Points, in no order, along strands that fork and pass close to each other.
Points whose rows are less than 47 apart are linked; no others are. Some points are linked to none.
(620): -6,11,-4,16,10,-8,-14,-28,-6,8,-16,17,-5,10,32,-3,23,-1,-5,4,19,-15,13,14,0,0,-2,-9,-6,11,-2,7,13,-4,0,-4,-1,7
(960): 17,-8,-18,25,0,-2,1,-24,-2,20,-14,13,3,7,17,-5,13,0,3,-8,7,-9,-3,6,6,0,-5,1,-4,0,13,1,-2,-21,-1,-9,-6,5
(261): -17,-4,26,-4,9,-6,7,-6,3,-11,21,-8,-7,7,4,-9,-4,7,-9,3,6,-5,12,-15,-26,4,4,-18,-20,17,7,-12,6,14,4,1,-1,-19
(143): 16,13,-2,8,-10,1,-14,22,-6,-17,-19,-4,2,20,-13,-8,-29,14,-1,-14,4,-15,-1,27,4,-6,-1,-5,3,2,-9,-2,-6,20,-22,-22,-6,10
(51): -3,-8,15,-18,-1,15,8,12,-4,-4,9,-24,-7,-18,-1,10,-20,-9,-8,9,22,1,-4,-3,-14,-6,3,12,3,-6,-4,11,-9,8,0,14,4,-8
(13): 12,-2,-16,17,8,-4,9,-17,9,15,-17,14,-7,-8,3,0,20,-3,3,8,11,7,-12,-10,11,7,5,11,0,4,5,4,-11,-6,13,3,-6,0
(1077): -15,1,-7,22,-24,5,-6,-10,-19,-4,-19,9,-7,-11,18,-7,-1,-6,-15,-20,9,4,24,21,-6,4,-4,-20,1,15,-7,9,5,-15,-3,-8,4,5
(642): 24,5,-26,17,4,2,-8,-12,1,24,-12,21,3,6,8,-7,18,5,-2,-12,-8,-4,-6,8,11,5,-7,7,1,-2,13,-1,-7,-22,-10,-12,-4,16
(730): -5,8,11,-21,-3,10,1,16,-9,-32,-4,-7,-9,17,13,-4,-13,8,-17,8,-8,18,-3,11,-2,4,-6,-24,-22,1,-4,17,-1,4,-7,-6,-7,-10
(136): -6,-3,20,-3,18,1,-2,10,-9,-11,8,-8,12,12,-3,-8,10,5,4,5,2,-17,6,0,-25,-13,-3,-6,-10,2,3,-6,6,13,-18,-9,-2,-15
(672): -8,-5,16,0,-4,3,-1,9,-4,-14,9,-15,2,-5,6,-11,-3,1,-8,3,-7,-6,8,15,-11,-5,-3,-18,-16,4,-11,4,10,7,-6,0,2,-8
(1229): -2,0,-2,1,-2,1,8,-11,7,5,1,7,-16,-23,1,14,18,1,1,10,6,11,-5,-33,17,0,6,-2,6,9,-1,0,-12,-10,20,20,-7,0
(59): -4,16,-7,7,17,-11,8,-15,5,3,-6,15,2,-12,0,5,37,2,9,16,11,6,1,-26,8,3,6,16,8,3,-1,11,-15,-4,0,-2,-4,0
(685): 2,13,-7,-29,7,-1,-16,27,5,-24,-4,15,-3,18,-1,-16,-1,7,-5,-3,-19,13,-6,15,17,8,5,4,0,-18,-13,2,10,5,-13,-7,6,9
(1368): -12,-7,-1,18,16,-4,9,-22,16,4,-11,21,-7,-20,12,5,29,-11,1,5,18,17,6,-13,14,-1,16,-2,1,9,12,3,-14,-16,13,-1,-4,-7
(29): -17,-6,-6,-5,-1,-10,-2,-24,14,0,2,-5,-19,-3,-1,3,-4,-16,-11,-3,-16,3,13,-17,16,29,-6,-27,-6,19,8,-10,9,12,25,6,-1,-1
(1151): -5,-19,-2,14,-13,-3,10,-28,10,20,-12,-2,-12,-22,3,9,-5,-11,3,-5,19,10,10,-21,11,-8,9,-9,5,10,15,-4,-9,-18,23,7,-12,-9
(607): 12,-3,-8,8,-27,0,7,-9,-7,13,10,-6,25,5,-9,7,-13,-9,8,-6,-4,-8,-4,15,1,-23,6,22,7,-20,-4,15,-13,-21,-10,-10,-5,8
(731): -2,-14,1,20,-30,0,17,-15,0,11,-3,-19,9,-22,-5,11,-15,-19,4,-6,5,3,-5,5,-11,-11,8,12,4,-7,-1,5,-7,-19,20,2,4,1
(586): 17,8,-16,16,-23,6,-5,15,-1,-7,-19,-7,-3,6,-9,-12,-32,11,-11,-20,-3,-5,0,24,5,1,-9,-1,5,6,-19,-3,2,9,-8,-3,0,27
(1265): 4,-16,-3,31,-5,-5,9,-35,-9,23,-9,-4,10,-1,14,0,-7,-7,8,-6,31,-9,13,0,-8,-7,-3,3,-3,10,8,1,-2,-17,6,-8,-9,-1
(1313): -4,-13,14,-23,17,6,-3,20,5,-17,9,-5,-1,16,4,0,5,1,-2,3,-8,1,-8,-1,-5,14,2,1,-12,-16,1,-1,6,10,-8,3,7,-18
(1223): 1,-1,-5,3,-25,1,1,13,2,-14,-7,-9,-4,-8,-2,-18,-18,0,-14,-7,-14,9,1,17,18,4,-7,-16,-1,0,-17,1,14,2,4,6,-7,18
(30): -3,8,4,-26,21,-3,-15,24,-5,-21,2,17,6,26,-3,-7,17,12,-1,3,-18,-5,0,7,-4,1,1,-7,-4,-14,1,-2,12,7,-13,-12,7,-4
(1302): 12,-9,-5,10,-22,11,19,-5,-10,13,2,-13,7,-13,5,7,-40,-5,6,-6,1,-5,-15,22,-14,-26,0,5,7,-14,-5,13,-8,-19,12,-3,-7,7
(123): 5,-19,-11,19,-22,5,5,-7,3,16,-13,1,-3,-14,2,9,8,-12,-4,-10,-8,7,-7,1,-2,4,-4,5,-3,4,8,-9,2,-15,14,12,10,-3
(162): -11,-2,-4,-4,8,-15,-4,-20,16,3,-3,1,-20,-8,-2,-1,7,-12,-9,4,-17,5,-1,-8,29,33,-6,-23,-6,15,7,-6,4,14,32,3,-2,1
(164): -4,8,15,-1,12,7,9,-2,-13,-1,7,-1,6,7,-2,-3,5,8,2,9,24,-13,14,-20,-37,-21,1,4,-2,16,0,-4,0,10,-7,1,-3,-14
(848): -1,-2,-7,23,-1,-6,-8,-32,1,13,-19,15,-5,8,32,2,14,-3,-6,-5,21,-9,11,17,2,-4,-1,-16,-8,10,3,0,13,-12,9,-6,-2,1
(674): 0,-10,7,-9,19,-5,5,7,15,-8,13,-2,-2,1,-1,1,6,3,0,0,-12,4,-17,-23,11,22,0,-2,5,2,2,-20,5,9,22,9,-4,2
(1019): 13,-15,13,-23,6,5,-2,27,-15,0,-2,-12,-15,3,-9,-1,-34,2,17,3,-7,-1,-9,4,3,-12,-13,9,0,-21,7,1,-7,4,-21,5,-3,-8
(1016): 5,-3,-1,-26,2,-3,-5,12,-1,2,5,-14,0,-1,-20,14,-21,-4,18,14,8,-1,-6,4,10,-7,4,28,12,-25,3,10,-8,10,-21,19,8,0
(1062): 12,-2,-12,4,-21,3,-1,19,5,-15,-13,-9,-4,1,-10,-17,-32,8,-13,-20,-9,8,-2,21,15,3,-10,-7,4,1,-16,-7,8,7,2,2,-4,24
(483): 11,-5,-5,-14,25,-3,-2,14,12,3,6,4,11,3,-14,4,8,1,24,-8,-20,14,-26,-3,19,6,-1,16,9,-8,2,-18,-1,12,-3,4,8,14
(504): 8,-10,12,-25,6,1,-2,20,-13,-1,1,-15,-9,5,-18,7,-26,-5,21,13,6,-3,-8,2,6,-11,-3,17,5,-24,5,9,-8,12,-22,11,-1,-8
(1319): 3,-9,-5,-3,-28,20,6,11,-3,11,6,-12,-11,-25,12,5,-34,-3,-17,-7,-10,0,-6,21,-2,-11,-12,-18,-1,5,-8,0,7,0,15,15,7,-8
(452): 6,6,0,-29,6,-1,-15,30,1,-16,-6,10,-12,18,0,-13,-12,12,1,2,-11,5,-6,15,15,-1,-2,4,-3,-24,-5,0,6,5,-25,-5,-1,-10
(621): -8,-2,1,-23,9,4,-3,11,9,-23,10,4,1,14,4,5,7,1,-9,1,-26,13,-11,3,6,28,0,-15,-11,-8,-3,0,12,5,12,8,18,4
(1428): -7,8,-6,25,-33,7,-3,0,-13,0,-14,1,-10,-16,16,-10,-10,3,-12,-13,3,-2,13,20,-6,-4,-2,-13,0,8,-19,13,5,-14,-3,-6,2,1
(299): -8,3,23,-8,15,-4,-9,11,-12,-21,6,-5,7,17,1,-9,12,10,-2,1,-4,-13,8,8,-21,-12,-4,-16,-19,1,-1,2,6,6,-19,-20,-2,-17
(87): 5,11,1,1,27,-14,2,0,8,11,-2,6,1,3,-7,-7,23,3,17,11,-12,-1,-21,-12,15,11,-3,11,7,-2,-4,-9,1,21,8,-4,-8,10
(1185): -11,-4,-11,8,15,-3,-3,-16,23,13,-13,18,-24,-26,11,-1,19,-18,-17,11,1,9,-1,-3,26,15,6,-10,-2,18,6,-6,-5,7,21,4,4,-6
(1013): 13,12,-13,3,-6,0,1,1,-12,11,13,17,28,24,-16,16,11,10,13,8,8,-9,1,-3,-5,-12,0,17,13,-6,8,2,-4,-5,-14,-2,1,2
(232): 14,-4,-6,11,-25,3,13,-11,-12,14,9,-13,19,-7,-2,3,-35,-8,7,-4,0,-11,-8,21,-6,-28,2,12,8,-15,-8,18,-14,-20,-2,-12,-10,11
(1000): -8,-2,-7,-4,11,-15,-9,-23,2,3,-13,5,-11,-3,2,-8,13,-14,-8,5,-11,7,4,10,29,23,-9,-26,-6,18,10,2,6,11,29,3,-1,14
(1426): 5,-9,-12,24,7,-8,11,-27,15,10,-15,11,-1,-11,7,-1,16,-7,4,7,23,7,-1,-8,15,0,14,7,-2,4,9,9,-15,-14,13,-4,-10,-4
(306): -1,-7,0,4,-14,1,8,-17,7,8,-3,3,-14,-20,0,17,6,0,2,0,9,10,2,-30,10,-6,8,-4,8,6,6,-1,-11,-19,26,17,-7,-6
(1452): -6,22,11,7,-2,-7,-17,22,-8,-24,-10,3,9,18,-9,-15,5,10,-2,-3,0,-19,11,13,-4,-7,8,-8,1,-6,-4,-2,2,7,-26,-31,-7,5
(780): -8,4,4,-27,2,11,-1,18,0,-29,2,-2,-6,16,9,-1,-5,3,-15,10,-16,16,-5,11,7,18,-1,-18,-19,-11,-5,12,7,6,-4,6,7,-2
(980): -2,-10,31,-21,5,7,3,15,-3,-7,7,-23,-20,8,6,4,-20,2,-3,9,0,3,-14,-1,-10,10,-10,-4,-22,-10,1,11,-6,9,-8,-1,-5,-29
(481): 2,-17,-15,12,-14,0,-2,-12,6,17,-14,7,-12,-16,6,7,11,-10,-11,-7,-6,5,1,1,3,11,-10,-9,-4,13,8,-11,7,-7,16,12,12,-4
(349): 18,25,-15,10,17,-5,-15,3,-2,28,4,22,8,11,-12,-7,16,9,14,2,-18,3,-9,5,21,5,-11,12,11,-1,10,-11,-4,-1,-18,-14,-7,26
(803): -8,-12,-6,-2,-16,-5,-4,0,9,-8,0,-7,-1,-11,-6,-2,5,-16,-7,-8,-30,11,-2,8,21,24,-7,-22,-8,5,-1,-3,12,2,15,9,9,12
(124): 16,9,-12,-1,-13,-4,-7,5,-8,11,23,18,32,20,-19,19,5,5,10,2,1,2,-1,14,8,-13,6,27,11,-15,5,4,-11,-16,-21,-2,4,6
(577): 20,11,-21,-6,18,-5,5,-1,15,17,3,10,8,-6,-29,15,8,12,14,5,-9,15,-21,-14,21,1,0,18,8,-4,-5,-9,-21,11,0,4,8,19
(487): -2,-4,3,22,-5,-11,12,-33,-3,16,-9,-1,3,0,10,1,2,-2,11,1,33,-4,15,-15,-9,-8,6,8,3,5,3,7,-2,-14,9,-5,-16,-8
(1040): -15,-8,-8,10,-17,-1,-6,-19,-14,5,-13,8,-9,-9,14,2,3,-9,-14,-13,3,4,25,15,-5,6,-13,-26,-3,19,-1,0,13,-6,5,2,9,1
(793): -21,-1,20,-4,1,-6,7,-11,1,-18,18,-8,-7,13,0,-3,-6,3,-9,0,-3,0,14,-4,-23,10,5,-30,-27,16,7,-5,6,13,8,-4,5,-17
(296): 17,4,-14,2,-22,-1,-4,0,-4,13,15,12,27,14,-16,14,-1,-5,8,-8,-10,5,-2,15,14,-16,8,28,7,-18,0,5,-16,-22,-17,-7,-4,8
(897): 2,1,-6,-25,-2,-3,-6,5,11,1,9,-12,3,-10,-11,23,-17,2,3,12,11,-4,-6,-1,0,-8,8,34,18,-27,2,11,-11,-1,-15,15,17,-4
(1237): 2,7,4,-16,-4,6,7,3,-9,3,4,-12,4,-6,-7,20,-19,-1,4,13,24,-10,-3,12,-26,-26,6,18,7,-20,-1,25,-13,-2,-10,-9,6,-18
(688): 7,18,-9,17,6,-1,-5,-12,-18,19,-4,19,5,21,14,-4,23,4,9,10,9,-25,7,-3,-7,-1,-4,4,7,1,7,2,7,-2,-19,-8,-11,2
(574): 5,7,-3,-5,9,2,6,1,0,-1,4,0,16,5,-9,8,8,9,8,10,13,-7,2,-22,-11,-10,0,13,14,3,1,-3,2,8,-2,11,0,0
(701): -7,-8,8,4,-8,11,11,3,-3,0,8,-7,2,-12,3,5,-2,-7,-9,-1,9,0,6,-13,-22,-4,2,5,1,11,-3,-9,4,1,10,16,10,-9
(244): -6,0,21,-4,16,9,1,8,-13,-7,8,-11,12,4,-5,-3,4,2,1,8,17,-14,7,-5,-34,-21,-3,3,-8,11,3,-2,-2,14,-18,-7,-1,-19
(1182): 7,-14,1,-26,11,3,-5,24,6,-5,3,-3,-5,7,1,-6,-10,-4,16,-4,-14,8,-20,9,21,5,3,15,1,-26,-3,-4,6,6,-16,13,1,-4
(116): 11,-4,-17,8,-6,8,0,5,4,12,-2,4,14,-2,-3,6,11,-3,8,-5,-16,5,-12,0,1,-5,-4,21,2,-3,-1,-5,0,-8,-9,10,7,15
(673): 9,12,-11,27,-33,10,-1,8,-8,5,-14,-1,-9,-8,13,-9,-29,15,-12,-16,2,-11,3,19,-9,-9,-1,-4,4,3,-18,13,-2,-13,-1,-13,0,2
(569): 4,0,1,1,15,0,4,4,-2,1,3,-1,11,9,-4,-2,13,4,10,9,2,-12,0,-16,-11,-2,-4,7,7,5,0,-11,10,13,-2,9,-3,2
(418): -6,-13,-13,3,-11,-5,-5,-23,5,14,-14,7,-17,-12,10,8,5,-13,-16,-6,-1,2,15,0,4,13,-12,-20,-5,21,6,-9,12,2,17,9,8,-7
(179): -1,-12,-7,6,-11,-6,-7,-1,6,2,-3,-3,-3,-16,-3,-1,11,-10,-8,-5,-21,4,2,5,10,18,-13,-15,-5,10,1,-8,14,0,10,13,12,12
(509): -5,-7,3,10,-9,2,8,-7,-1,9,0,2,-7,-9,6,6,4,-5,-7,0,8,2,7,-21,-13,2,-2,1,4,15,2,-14,6,-2,17,17,2,-9
(371): 0,-3,-6,3,-30,7,2,11,1,-2,-1,-12,-6,-19,5,-8,-21,0,-15,-5,-14,4,1,19,12,-3,-12,-19,-1,4,-15,1,14,0,5,14,1,8
(733): 8,12,-9,-2,-4,-4,7,-7,-1,5,6,5,19,13,-11,16,7,14,10,8,15,-12,5,-18,-14,-15,3,16,15,-5,3,4,-3,-2,-1,0,3,-7
(1109): -1,8,9,-4,-4,11,10,0,-14,1,4,-11,11,-6,-3,14,-14,-2,9,7,26,-12,-2,14,-35,-31,9,13,2,-7,-3,24,-14,-6,-5,-18,2,-20
(841): -23,-1,11,7,2,-6,2,-22,9,12,0,16,-19,-13,25,4,22,-14,-8,6,16,13,17,-21,1,1,10,-2,0,19,4,0,3,-3,9,9,-13,-12
(1099): 15,5,-21,4,4,6,-8,12,10,16,2,7,13,-4,-11,0,10,-2,11,-6,-26,13,-13,7,16,-2,-4,22,1,-4,-1,-10,-1,-6,-17,3,6,23
(923): -19,-13,10,-17,-6,20,3,4,3,-11,30,-19,-6,-23,-1,13,-9,-9,-14,-1,11,8,2,-24,-1,1,4,1,10,4,7,-5,-7,-5,11,20,3,-4
(948): -11,-9,22,-16,-5,12,4,7,6,-13,15,-25,-15,1,8,2,-22,0,-11,4,-1,5,-8,10,-5,12,-3,-20,-23,-5,3,8,0,12,2,2,1,-28
(27): 1,-14,-1,19,-33,6,19,-11,-6,17,-2,-18,3,-24,4,7,-28,-19,6,-6,1,0,-11,17,-9,-17,5,4,2,-5,-5,7,-4,-17,22,3,-4,0
(358): -15,-11,6,10,-9,-3,5,-26,9,19,-9,11,-19,-12,21,5,7,-14,-4,-2,21,12,14,-19,3,-5,9,-6,1,14,7,-4,3,-9,18,5,-16,-17
(1442): -2,13,-2,9,26,-11,4,-7,7,9,-8,10,-1,-12,0,-6,33,-3,8,19,1,4,-10,-18,13,13,0,17,7,6,-3,-1,-9,13,4,-3,-5,7
(502): 3,9,-8,16,8,-5,-4,-17,-12,16,-10,11,-3,12,17,-5,22,3,5,9,9,-18,7,-3,-9,1,-7,3,1,6,0,1,12,1,-6,0,-5,2
(1035): 12,2,-4,-5,26,-8,-3,8,9,11,1,8,6,6,-10,-4,15,6,21,-2,-24,4,-23,-4,14,7,-8,7,7,-5,0,-16,5,13,3,-3,1,16
(1336): 10,18,2,15,-11,2,-9,19,-11,-19,-24,-3,2,23,-7,-16,-17,2,-2,-11,1,-16,1,22,2,1,4,-7,0,3,-15,1,-4,22,-16,-23,-12,16
(1231): 15,15,-18,-11,14,-10,0,1,13,12,11,10,18,2,-25,19,8,16,18,11,1,7,-14,-12,16,-2,-1,21,16,-3,2,-8,-13,12,-6,3,7,10
(703): -6,3,16,1,-3,15,13,1,-12,-1,5,-8,5,-11,2,7,-8,-5,4,2,24,-7,2,5,-41,-25,9,12,-4,6,-7,15,-11,-4,2,-8,4,-21
(945): 12,-15,-16,34,9,-5,8,-32,15,15,-10,10,12,-5,8,-8,12,-14,1,6,25,-4,0,5,19,-4,14,3,-9,10,8,7,-14,-13,7,-11,-9,5
(553): -2,0,15,-6,-7,3,-1,13,-5,-23,2,-14,-2,1,6,-15,-12,8,-9,1,-6,1,4,18,0,-6,-4,-22,-14,-1,-13,11,6,4,-6,-8,-7,-6
(887): 10,-12,-12,32,1,-4,-2,-31,12,18,-17,14,1,2,23,-4,10,-7,-1,-3,17,-8,0,18,13,-6,4,-12,-13,8,10,-2,3,-17,11,-10,-5,3
(957): 3,-19,-4,21,-23,-1,13,-16,2,11,-9,-10,5,-15,-6,10,-4,-12,4,-10,4,6,-2,-7,-7,-4,4,10,2,-1,8,-3,-7,-20,20,6,6,0
(761): -8,1,12,4,-8,2,18,-11,-5,-1,7,-9,9,-11,-6,10,-11,3,5,-5,24,-7,12,-9,-36,-23,12,9,5,-3,-3,8,-8,-16,13,-5,8,-13
(39): 9,10,-9,-8,10,-9,-18,16,18,-2,-3,7,1,3,-10,-15,7,4,10,-18,-36,18,-15,13,24,7,0,8,3,-15,-9,-12,9,-4,-6,-9,8,23
(883): -12,-11,9,-14,3,13,4,0,4,-11,29,-13,-4,-15,-1,10,-2,-1,-8,1,7,6,0,-32,5,3,1,-5,10,11,7,-12,-2,-4,15,23,-4,0
(82): -12,6,6,19,-6,0,-4,15,-21,-26,-21,0,-4,14,5,-30,-2,-12,-16,-11,-9,-1,14,12,-4,16,6,-11,-6,7,-7,2,3,6,3,-21,-12,17
(1337): -3,22,3,15,3,-2,-16,18,-11,-2,3,11,14,14,-6,-12,11,14,4,3,-4,-25,13,7,-8,-6,1,-4,7,-4,8,-10,7,0,-33,-18,-3,10
(439): 22,24,-21,11,16,-1,-14,-7,-3,31,-3,27,3,11,2,-9,23,6,3,1,-9,-4,-10,9,21,7,-9,9,8,-2,13,-1,-10,-6,-16,-17,-9,20
(1347): -1,12,7,18,-8,1,-5,19,-18,-25,-24,-3,-2,18,2,-24,-9,-5,-10,-8,-3,-9,5,15,-5,7,8,-9,-6,8,-15,5,-4,15,-4,-26,-16,13
(461): -6,13,2,9,4,-15,8,-25,4,3,0,9,3,-3,6,7,28,6,14,11,21,0,14,-28,-3,-9,12,13,8,-2,-3,17,-6,-15,0,-2,-10,-12
(442): -1,-1,5,-12,21,-2,-10,22,-2,-7,8,10,14,20,-8,-6,13,7,17,1,-11,-8,-6,6,-1,-4,1,3,6,-14,9,-12,13,7,-18,-7,0,-2
(1339): 4,6,-6,-24,9,-4,-14,21,13,-16,0,12,2,11,0,-12,5,4,2,-11,-30,17,-15,14,20,11,3,3,0,-18,-13,-3,12,0,-4,-1,11,14
(1448): -3,0,6,-5,-9,-3,12,-9,5,-3,10,-13,12,-13,-5,17,-12,5,1,-2,17,-8,5,-9,-27,-21,12,15,12,-17,1,9,-8,-18,8,-3,12,-11
(558): 13,-9,4,-30,7,2,-8,31,-7,-6,-3,3,-19,14,-2,-8,-22,8,14,1,-14,5,-11,7,15,-1,-7,10,-3,-26,2,-4,1,2,-23,8,-1,-14
(982): -1,10,4,8,-4,-9,12,-22,0,5,-2,3,0,1,6,6,12,8,10,7,23,-4,11,-29,-11,-13,9,10,9,1,-4,11,-2,-13,10,5,-11,-11
(854): -11,0,25,1,10,-4,8,-6,-5,-1,16,-2,-6,5,5,-11,-1,7,-8,9,15,-10,17,-19,-31,-5,2,-11,-13,23,-1,-11,7,14,0,6,-5,-15
(1064): -1,2,-3,-22,4,-1,-3,2,14,-1,14,-8,7,-13,-5,25,-4,14,-1,4,10,-6,-2,-18,-8,-12,7,24,21,-21,8,5,-10,-12,-4,12,16,-6
(811): -3,3,-7,2,13,-12,-13,-20,-7,1,-18,9,-7,-1,8,-15,16,-6,-6,2,-5,4,4,15,25,15,-11,-21,-3,17,9,4,8,2,21,2,-2,25
(1216): -18,-5,6,7,-7,-4,1,-6,-20,-15,-2,-2,-3,4,2,-13,1,-12,-8,-6,-13,7,25,8,-5,13,-5,-32,-11,14,1,3,12,1,7,-3,-2,10
(253): -13,2,11,4,2,-4,5,-12,2,8,10,4,-17,-8,14,-1,8,-6,-7,10,9,3,12,-29,-3,6,2,-5,2,21,0,-9,8,5,12,18,-13,-7
(437): -4,-1,7,-31,25,3,-9,20,1,-20,6,6,1,23,3,1,12,7,-7,9,-15,1,-5,0,-8,15,-2,-3,-13,-12,2,2,8,11,-13,-1,12,-13
(1414): 5,3,-9,9,3,3,-5,7,-4,8,1,5,12,4,-1,-5,14,4,8,0,-13,-11,0,0,-5,-3,-10,8,5,-1,2,-8,12,-1,-15,3,4,13
(220): -9,-6,-1,-13,-3,0,-1,5,10,-17,7,0,-1,7,-2,4,6,-8,-8,-6,-31,14,-8,3,13,31,-1,-21,-9,-4,0,-4,12,2,22,7,12,7
(1411): -8,-10,10,-15,15,7,4,3,8,-14,27,-10,-4,-9,-2,7,2,5,0,2,2,7,-10,-34,16,10,1,-5,11,6,5,-13,-3,-1,18,19,-11,3
(1130): -7,-9,10,6,-6,9,3,8,-3,-2,9,-12,4,-10,6,-3,1,-5,-8,2,-3,-6,6,5,-17,-3,-4,-3,-9,7,-9,-4,11,7,-2,11,10,-8
(720): 16,16,-21,7,8,0,-18,15,18,16,2,6,7,-5,-15,-10,4,-2,9,-10,-32,20,-11,12,25,1,-2,22,2,-8,-5,-16,1,-9,-20,-7,3,26
(852): -11,-5,10,-20,-9,13,3,4,4,-9,18,-19,-8,-26,0,20,-12,-4,-15,1,19,5,-1,-13,-11,-8,10,11,13,-12,-2,9,-9,-11,9,17,11,-4
(580): -16,2,7,13,-8,-1,-1,6,-22,-24,-8,-3,-2,4,3,-23,-1,-8,-11,-7,-9,6,22,10,-6,10,0,-23,-9,11,-6,6,6,-1,1,-12,-8,12
(667): 7,-12,-2,-21,20,1,-4,18,12,-4,7,-2,9,3,-8,3,1,-7,23,-10,-16,14,-25,3,21,9,5,21,7,-17,-1,-11,-1,9,-9,10,8,5
(1125): 18,-2,-19,10,2,-2,12,-12,12,16,-14,11,-4,-9,-11,9,13,7,4,4,3,11,-15,-17,12,6,5,12,3,-1,2,2,-19,-7,16,9,-2,6
(1312): -8,18,19,-2,2,-5,-13,17,-14,-31,-8,-4,6,16,2,-14,4,11,-7,-3,1,-11,9,10,-11,-14,3,-16,-11,4,-9,9,-1,5,-21,-34,-12,-8
(836): 23,0,-25,4,8,0,12,-8,15,20,-8,12,-2,-10,-24,13,8,12,5,0,-8,16,-20,-15,17,6,5,15,2,-4,-3,0,-25,-3,9,7,7,13
(42): 0,1,3,-13,-1,-6,5,-6,13,2,17,-9,11,-11,-2,21,-8,14,0,2,11,-12,1,-16,-19,-21,10,20,19,-25,10,4,-9,-22,2,1,11,-12
(433): -24,-8,6,0,-16,4,4,-10,6,-1,16,-11,-9,-12,2,2,-11,-15,-15,-5,-9,-1,21,-6,-12,12,-2,-22,-12,20,-2,-9,9,13,9,7,11,-15
(58): 2,-5,6,-22,28,-3,-3,19,0,-8,8,5,16,20,-16,4,8,4,23,3,1,0,-11,-6,1,2,5,11,14,-13,11,-11,5,15,-12,1,1,-7
(1066): 15,13,-21,22,-33,8,-3,10,-1,3,-19,-3,-6,0,0,-8,-30,14,-16,-20,-1,-6,0,21,1,-1,-8,3,6,3,-20,3,0,-2,-6,-4,1,18
(440): 3,22,-2,14,12,-3,-11,4,-17,12,4,17,12,23,-1,-8,19,10,13,15,1,-27,7,-1,-6,-4,-4,-1,9,0,11,-7,12,4,-24,-9,-11,9
(1423): -10,3,18,14,-2,10,-2,2,-18,2,6,-2,0,-7,11,-4,4,4,-1,1,7,-14,13,10,-38,-18,-2,-6,-17,21,-12,5,2,-1,-11,-8,6,-18
(144): -5,-17,20,-15,17,7,4,16,2,-15,10,-17,6,4,-4,-3,-1,-4,1,2,6,-3,-2,-9,-11,4,3,7,-3,-8,4,-3,0,12,-8,6,1,-15
(406): -3,-12,30,-20,12,7,3,17,-7,-7,5,-25,-8,2,-3,1,-14,-6,3,10,10,-2,-7,-4,-12,-3,-4,8,-11,-10,1,11,-8,13,-15,-2,-6,-24
(430): 1,0,4,-13,20,-10,0,5,14,-3,8,7,-8,8,1,2,12,7,-2,0,-24,7,-25,-13,16,29,-4,-7,-1,-3,-4,-14,5,12,29,2,6,4
(201): 10,30,-14,8,11,-11,-25,-6,-1,8,-19,13,5,11,-6,-20,13,13,-2,-14,-8,-8,6,10,19,17,-7,3,14,1,11,-3,-1,-1,-10,-19,-2,37
(1059): 4,-1,8,-22,-1,9,6,9,-9,2,0,-19,-6,-12,-7,17,-25,-3,1,14,21,-5,-4,3,-17,-16,0,17,8,-17,-4,20,-12,6,-11,8,6,-8
(405): -18,-9,-3,0,-13,-3,0,-21,6,7,5,-3,-14,-9,4,5,-5,-14,-15,-6,-7,0,23,-11,-5,17,-9,-23,-6,24,2,-11,11,10,14,10,7,-9
(1118): -21,0,11,-2,2,-8,7,-13,-12,-17,6,0,-9,23,0,-4,0,-4,-5,-1,-11,4,21,-1,-16,16,2,-35,-23,14,7,1,10,10,16,-1,0,-3
(101): -21,-8,19,-6,-8,13,6,0,9,-9,25,-23,-8,-11,4,-2,-19,-11,-14,1,1,0,5,3,-12,8,4,-18,-18,11,2,-4,1,15,4,3,4,-24
(599): 6,10,-4,-17,25,-11,1,8,9,-1,10,5,18,9,-21,11,7,15,24,9,7,1,-13,-15,13,-1,2,14,22,-6,6,-10,-3,18,-6,4,-1,4
(184): 12,0,-5,-21,-3,6,-6,29,-6,-31,-19,2,-11,22,-3,-11,-31,15,-15,-10,-5,15,-3,14,4,6,-12,-6,-5,-4,-6,1,-3,10,-8,-13,-2,2

A fork is a point with three links, a tip a point with one. Leave the first point through the second and follow the links. Name the first fork or tip that comes.
(1182); (667): (1265)
(1265); (487): (558)
(1118); (1216): (143)
(51); (852): (430)
(1313); (144): (405)
(733); (1013): (481)
(1223); (1062): (418)
(442); (58): (1426)
(1428); (673): (1319)

Follow the links from the first point to the second, and from the first to the third. Name the last point that the two ways share.
(101); (1223); (621): (418)
(349); (1337); (1426): (887)
(620); (439); (58): (887)
(232); (673); (101): (418)
(144); (220); (811): (405)
(162); (731); (730): (481)
(1000); (101); (1062): (405)
(504); (1099); (483): (558)

Name the points in between on the shortest way along the links from the first point to the second, in order.
(793); (244): (261) (854) (164)
(1109); (1411): (1237) (1059) (51) (852) (923) (883)
(440); (244): (1337) (1452) (1312) (299) (136)
(1013); (123): (124) (296) (607) (232) (1302) (27) (731) (957)
(701); (730): (1130) (672) (553)
(349); (1337): (439) (642) (960) (887) (848) (620) (502) (688) (440)
